Points on a hilly landscape, in no order, each with its height.
A climber steps from a point to whichever of its 2 nearest points has the largest rise for the distance, and stops where none of them is higher. Distance is the straight distance between rows; heights are no part of it.
j_57: [ 24  -1   8   2 -18  17  -8 -48 -44  39  -4 -45  41  10   9 -12  26  14
  32   7   4  24 -29   4]  height 61.9
j_200: [ 29 -12   3  27  23   6   0  -9  16  12  18  24  36 -14 -30  27 -44  -9
  25   9  51  -9  10  16]  height 34.9
j_730: [  5 -20  -3 -16   8 -12  16   6  24   2 -16  -3  -1   1  -2  11 -18 -11
 -21   0 -35  -9  34  21]  height 84.7
j_236: [-17  -7  -9 -39 -17  -7  21 -11  -9  -8  38 -33 -17  -4  38  20  48 -10
   2 -28  -6   6 -18 -31]  height 43.0
j_75: [  1  25  28  11  13   2 -48   4 -13   5  10  26   8  23   4 -38  -9  23
 -17   0  16  -5 -40 -46]  height 4.6
j_627: [ -8  -3  -4  20  36 -18   2  14  17  -6 -18  26  38  11 -60  58 -16  14
  44 -20  38 -34  19   0]  height 42.2
j_885: [ -7   5   2  24 -10  16 -15  -4   9  -7 -11  44 -12   4  -6 -44 -22  10
 -32  19 -21  14  29  21]  height 70.0
j_787: [  8 -26  -7 -45  10 -23  13  46  17  15   4 -31 -13 -29 -17  64  -5 -14
  22  -2  -2 -26  -2 -25]  height 52.2
j_316: [ -1   6  25  34   9  11 -40 -15 -26  -5 -32  33   7  23 -10 -67 -16  19
 -10  20 -15  27  -3  -2]  height 85.7
j_633: [-38  -9   5 -28 -31  14   3  10  -1 -24  20  20 -12  10   8 -46  18 -23
 -35 -19   2  15  -8   7]  height 18.2
j_46: [ 30 -27  17 -61  12 -17   5  26 -24  21   8 -49 -28 -14  10  26  19 -23
  23  17 -43   6  -5  -3]  height 36.9
j_628: [ 12  -9   9 -15 -26  15 -10 -12 -19  11  38  19  -9  -2  25 -39  12   4
 -10  12   3  46 -10  -3]  height 29.5
j_985: [-11 -23  16  -4 -26   7  -8 -22 -35  26   0 -26  42  10  22  -4  29  18
  27   1  -2  19 -27 -14]  height 68.4
j_246: [ 54 -11   6  18  13  -3  16  -5   6  16  28   0  32 -20 -19  17 -35   3
   8  10  18   6   7   8]  height 31.6
j_334: [ 12 -37 -28 -25   2   5  -2  31  19  23 -15  16  43 -28 -45  32 -16  23
  41   2  28   8  10  -7]  height 48.4
j_110: [-40 -17   5 -34 -40   5   8  13  12  10  14   9 -16   0   6 -26   6 -17
 -29  -7 -28  15  26  24]  height 21.9
j_145: [-27  46   8  18   7   4 -22  37 -14 -45 -21  34 -33  25 -19 -53 -11 -18
 -47 -23  27 -17 -20   1]  height 9.3
j_119: [-31 -16   6 -15 -15  12  19 -16 -21 -41  23   8 -11  -5  36 -26  51  -7
 -11 -24  14  13 -47 -18]  height 35.0
j_566: [ 27  14 -15  -7 -18  -4  25  17   1 -34  55  14 -15 -10  -2 -16  -8 -14
 -38 -22  24   6 -12  -1]  height 15.1
j_661: [-10 -34  14  20   7   7   2  -6 -24 -18 -37 -34  56  12 -20  -4  -2  15
  39 -10 -36   3  -2 -13]  height 47.6
j_430: [ -3  17  -4 -17  -7  -6   1 -32 -23  33  -4 -37 -11   4  47  13  43  13
  18   3   6   3 -22  -2]  height 54.4
j_919: [  6  36 -16  24  -8   2 -10 -51 -26  19 -17 -36   5  11  35  -8  49  17
  21   3  12   8 -27  -3]  height 59.3
j_858: [-53 -39   8  -9 -11  20   8  12 -20 -41 -13  20  -4   6 -18 -59  17 -24
 -33 -26  -4  15 -18  17]  height 15.7
j_655: [-36 -30 -14   8  -8   7  10  17   1 -57 -14  13  -4   4 -19 -36   4 -32
 -44 -31  -8  -3  -1  35]  height 13.4
j_873: [ 32   3 -18 -15  -2  -7  26 -10  11 -18  45   4 -24 -18  12   0  -2 -21
 -27  -6 -12  15   9   5]  height 17.9
j_59: [-41  22  -7  14 -28  24 -20 -46 -22   8 -15  22 -29  -1  40 -39  37  10
  11  22   1  25  16   9]  height 61.8
j_22: [  0 -14   8 -11 -11  13   5 -32 -30 -18  24  21 -16  -2  34 -38  35   7
   2  -9   5  32 -39  -8]  height 32.5
j_640: [  0 -17  -1 -65  -6  -6  13  20  -3  16  15 -29 -40 -18  25  19  14 -19
   2  12 -34  12  13  13]  height 31.4
j_572: [  5  44  11  30  13   9 -12   8   6 -21   7  44   0  20 -20 -25 -33  -2
 -25  -4  29 -18   1 -10]  height 6.5
j_680: [ -3 -27 -24 -20  17 -12  -1  36  18  11 -24  -5  30 -17 -33  54 -16  11
  43  -6   1 -12  19 -12]  height 54.0
j_448: [-14  61   6  33 -11  -1 -12  30   6 -37  -8  44 -24  26 -26 -23 -34 -16
 -42  -6  39 -30   1   4]  height 7.8
j_594: [ 24 -10   1 -42  27 -22  12  41  12  22  -2 -39 -29 -22  23  41  -7  -8
  -2  17 -13 -32 -13  -6]  height 51.0
j_304: [-36  31 -11  22 -13   4  -7 -32   5  16 -16   5 -23  12  38 -10  30  13
  -4   7 -13  -8  26  11]  height 55.4
j_181: [ -5 -11  -5 -18  -9  -8   5  25  31  28   1  21 -10  -6 -24  20 -32   9
 -13   3  -1  -4  26  33]  height 69.5
j_212: [-18 -24 -21 -41 -11   4  28 -23 -12 -45  22  -3 -29  -9  33 -12  48 -34
  -3 -33  -5  10 -18 -20]  height 38.4
j_678: [-23  12   2   7 -16  -7  -4  33   2 -25  31  10  -3  19 -14  -7  14  -4
 -31 -44  24 -31 -35 -26]  height 10.9
j_136: [ 55  18  -9  22  33 -14   7 -35   5 -10  -7  -7 -11 -21  17  35  -9 -28
 -16  14 -19  -4  20   9]  height 44.2
j_67: [-11 -42  -2  -7  -7   4   5  21   7  -5  11 -22  39  -4 -25  31  -4  16
  35 -17 -16   8 -14 -36]  height 67.1
j_733: [ -7 -30  19  32  22  12   3 -11 -38 -20 -27  -5  49  17 -19 -31  11  25
  23   0 -14  19 -34  -5]  height 53.0
j_809: [ 32   1  -5  47  24 -14   8 -32  -3 -30  -4   2  24  -1   3   5   5   7
  -9 -17  -5   0 -19 -16]  height 57.2
j_271: [-17 -12   1 -12  28 -28   2  19  17  18 -40 -20 -19   5  -4  26 -14  -5
   8   7 -45 -29  21  26]  height 69.1
j_364: [  0  -9   3   6 -14  -3 -12 -23  -9  35 -21 -16  10  13  10 -19  13   2
  -2  14 -27  14  24  32]  height 35.9
j_561: [-49  36  18   7 -16 -12 -11  11   2  44  14  -5   2  23  17   4  17  34
   2   5   2 -17  -4 -21]  height 7.3
j_170: [ -4  40 -12  -7   5 -29  31  21  37  11   8 -13 -47 -15  29  25 -22   7
 -21  36  12 -14  16  22]  height 66.8
j_310: [ -9 -17  -6  -5 -16  -7   7  30  21 -14  10   5  14   3 -30  18  -9 -11
   2 -40  10 -31  -1 -10]  height 52.4
j_781: [-33  11  -9  26   0   1   2  31  -9 -49 -15  30 -18  30 -33 -36   0 -14
 -45 -41  12 -22 -14  26]  height 11.0
j_367: [-24  55 -23  19  -5 -16  26  15  39 -10   5   6 -39 -11   7   4 -11  -5
 -44  28   7 -14  34  23]  height 76.1
j_992: [ 21 -33  -4 -12  12   4   8  17  35  -4  -3   2  15 -26 -25  46 -44 -23
  16   6   3 -21  25  23]  height 50.3
j_666: [ 32 -20  10 -20 -15   2   0  18  17  24  39  22  11 -20 -22   1 -29  10
  -3   4  21  16   0   2]  height 27.7
j_86: [-35 -19  -1 -54 -26   0  23   4  10  10  14  -7 -37   0  30   2  28 -23
 -14  -3 -25  14  26  13]  height 26.2
j_74: [-38  29  10   7  -3  24 -35  -4  -5 -26 -10  35 -44  13  31 -69   6   7
 -17  10  13  12 -22 -25]  height 71.5
j_53: [  1 -25  15 -15 -15   0  12   0   0   8  19 -21  27  -1  13   0  14   0
  18 -11 -15  22 -10 -22]  height 78.3
j_122: [ 37  -7 -22  20  29  -8   9 -41  -5 -39 -16 -12  -7 -15  12  15   5 -19
   3  -5 -28  -3  -5 -20]  height 51.1
j_789: [ 20  -3  24  32   9  -1 -14 -18 -10   1  -4   9  39   6 -20 -12 -14  26
   2 -15  -5  -2 -17 -15]  height 63.2
j_441: [  9  17   1 -28  13 -33  18  14  18  30   1 -36 -31  -7  34  21   5  15
 -15  24 -11  -9   0  19]  height 58.5
j_995: [ -8 -13 -16  21   1 -10  -1  28  14 -30  -2  21  26   2 -57  37 -21  -4
  15 -37  28 -35   9   1]  height 47.1
j_864: [ 24 -14   2  32  27  -4  -3  -1  -1   6 -11   5  52   3 -42  46 -29  26
  50  -9  23 -14   5 -15]  height 37.9
j_453: [ -2  -3  11  30  -4  23 -22 -29 -32   0 -19  15  23  12  13 -46  22  17
   3   9 -17  25  -7   6]  height 77.9
j_311: [ 11 -15  -7 -17  27 -17  13  25  27  25 -21   6  -7 -11 -10  40 -38  10
  12  21  10 -21  18  45]  height 59.5
j_911: [  1 -30 -16 -26  -9  -4  10  33  24 -12  19 -31  19 -11 -26  42  -9 -12
  21 -26  -7 -15 -12 -37]  height 59.4
j_643: [ -1  36  25  19  27   3 -38  10  -2 -19  -9  34  -5  33 -15 -41 -42  15
 -19 -14  23 -12 -30 -33]  height 5.5
j_241: [ 50 -10   0 -29   7  11  -4 -30 -40  19 -14 -72  -5  -6  14  16  30 -21
  31  22 -31  15 -17  -9]  height 47.9
j_357: [ 28   3  -7 -15  -5  16   1 -43 -35  41 -36 -65  21  17  19  -3  32   3
  30  22  -7   8 -16  16]  height 55.6
j_642: [ 59 -16  13   2  48  10   3  -1   2  -7 -17 -22  12 -25 -18  57 -46 -44
  27  32 -15 -13  28   3]  height 35.7
j_991: [-11  40  11  56   6   6 -29 -14   2 -14 -32  36 -19  19  -1 -46 -16  23
 -18  16  -2   5  19   8]  height 78.1
j_233: [ 53  -4  -8 -25  -8 -18  30  -1   6  11  66  -8  -7  -9   6   0  -6  -4
  -2  -5  -5  30  -6  -3]  height 21.0
j_328: [ 22 -25  -7   3   7  23   9  11  23 -13  16  30  41 -20 -46  34 -36 -26
  41   1  68  -5  18   5]  height 38.8
j_917: [ -7  24 -12  -6 -28 -17   7  32  22 -10  55   9  -7  -6   1   5   8  -4
 -29 -42  21 -17 -23 -16]  height 12.7
j_182: [ 10 -16  -3   0  11 -13  -8  13   5  28 -18 -43  32  -5 -18  45 -14  26
  32  -6  -6 -14  -5  -2]  height 62.0
j_297: [-23  25  -4 -19 -30  -1  15 -21  -1   6  21  -9 -17   5  38   5  41  -4
  -9   2  -4   1  -4 -12]  height 48.3
j_944: [ 11 -46 -32 -14  -4  21  -1  32  18  -5 -12  42  37 -22 -60  26 -25   0
  41   1  59  12  27   3]  height 43.5
j_626: [  5  21 -17  46 -18  12 -16 -76 -30   6 -27 -23 -29   1  35 -24  35  15
  37   9  11  23 -20  10]  height 64.5
j_762: [-35   6   1   3  17 -24   6  -7  12  21 -39  -9  -7  22  -6  30   6   4
  -3 -15 -41 -37  31   6]  height 59.6
j_93: [-40  25  -6  -5  14 -14   5 -10  11  17 -29 -22 -30  20  42  22  25   4
  -8   5 -33 -29  15   4]  height 51.8
j_501: [ 46 -24   1 -40  -7  -8  21  17   8  27  47  -8   1 -21 -11  15 -29  -4
   9   7  -4  37  10  14]  height 24.1
j_521: [-37  25  20   0 -28  36 -29 -23 -26 -13 -10  39 -26   7  38 -56  23   3
   0  17  12  22  -4  -6]  height 67.0
j_603: [ -9  59  -6  21   4  -7  23  14  47   2  24  16 -21   3   1  34 -27 -23
 -26  16  44 -32  32  25]  height 66.9
j_562: [ 39 -32  -1 -19  52  -4   4  20  12   8 -23  -8   9 -26 -21  62 -44 -32
  44  39   9 -14  18  22]  height 42.0
j_920: [ -3   2 -13  40   7  13  -9 -49 -17 -20 -18  11 -18   1  32 -38  30  21
   7  -2   3  25 -20  13]  height 70.6
j_385: [ -3 -35  16  29  22   8 -13   8 -17 -23  -6  11  58   1 -36 -11 -19  36
  25 -10  12   3 -34 -26]  height 57.9
j_724: [-19  55  -2  21 -21   9 -19   2  17 -29   3  40 -42   4   6 -58   1   2
 -28  15  15   7   4 -22]  height 76.8
j_832: [ 49  -7  15 -42  22   9  -5  14 -49  32 -11 -60 -27 -11  10  22  36 -23
  25  37 -35  14 -28 -12]  height 42.4
j_269: [ 61 -20  -1   1  29  -6  14 -11   2 -19   7 -18   2 -23  -5  26 -37 -35
   1  15 -29  -2  27   7]  height 37.5
j_135: [  3   9   9   3 -25   9 -11 -17  -5  35  15   2  -9  -5  20 -24  12  13
 -16  22 -12  33  11  15]  height 31.2
j_372: [ 11   7  -1  17   4 -15  -5  -8   3  22   0 -16  35   3  -6  23  -4  22
   0 -12  -4 -17  -5  -9]  height 69.9
j_243: [-53  39  29  10 -20  16 -31   6 -10  43 -14   5   3  26  18 -17  18  26
  -9  22   8  -4   7  -3]  height 5.8
j_164: [  3 -14 -11  10 -11   1  11 -19  16 -14  -4  20  -7  -5   6 -26  -8  -6
 -38   1 -22  10  32  20]  height 69.2
j_625: [-18  64 -12  31 -12  -3  -2   8  27  -6  12  24 -33 -13  -2 -20  -7  10
 -41  29   8  -4  34  -5]  height 85.2
j_456: [ -3 -22   5  21  -2  -1 -17 -23 -19  19 -42 -25  37  11 -11  -4   3  13
  12   1 -29   0  23  14]  height 41.3
j_719: [-46  19  16  -1 -16   4 -17  23  11   8  20  18   5  27   7  -7  12  16
 -22 -29  13 -18 -15 -29]  height 9.1

Call two points neighbours if one is among the 2 nearest of the other. Go from one point of each pair to the other, from neighbour to neighbour, staying as high as possible. Name the lowest point that can't be avoided.
j_730 / j_53 => j_594
j_730 / j_316 => j_164
j_730 / j_625 => j_93

For each start below, name the point where the climber stops.
j_246 => j_372
j_145 => j_53
j_119 => j_316
j_135 => j_372
j_561 => j_372
j_269 => j_372
j_304 => j_625
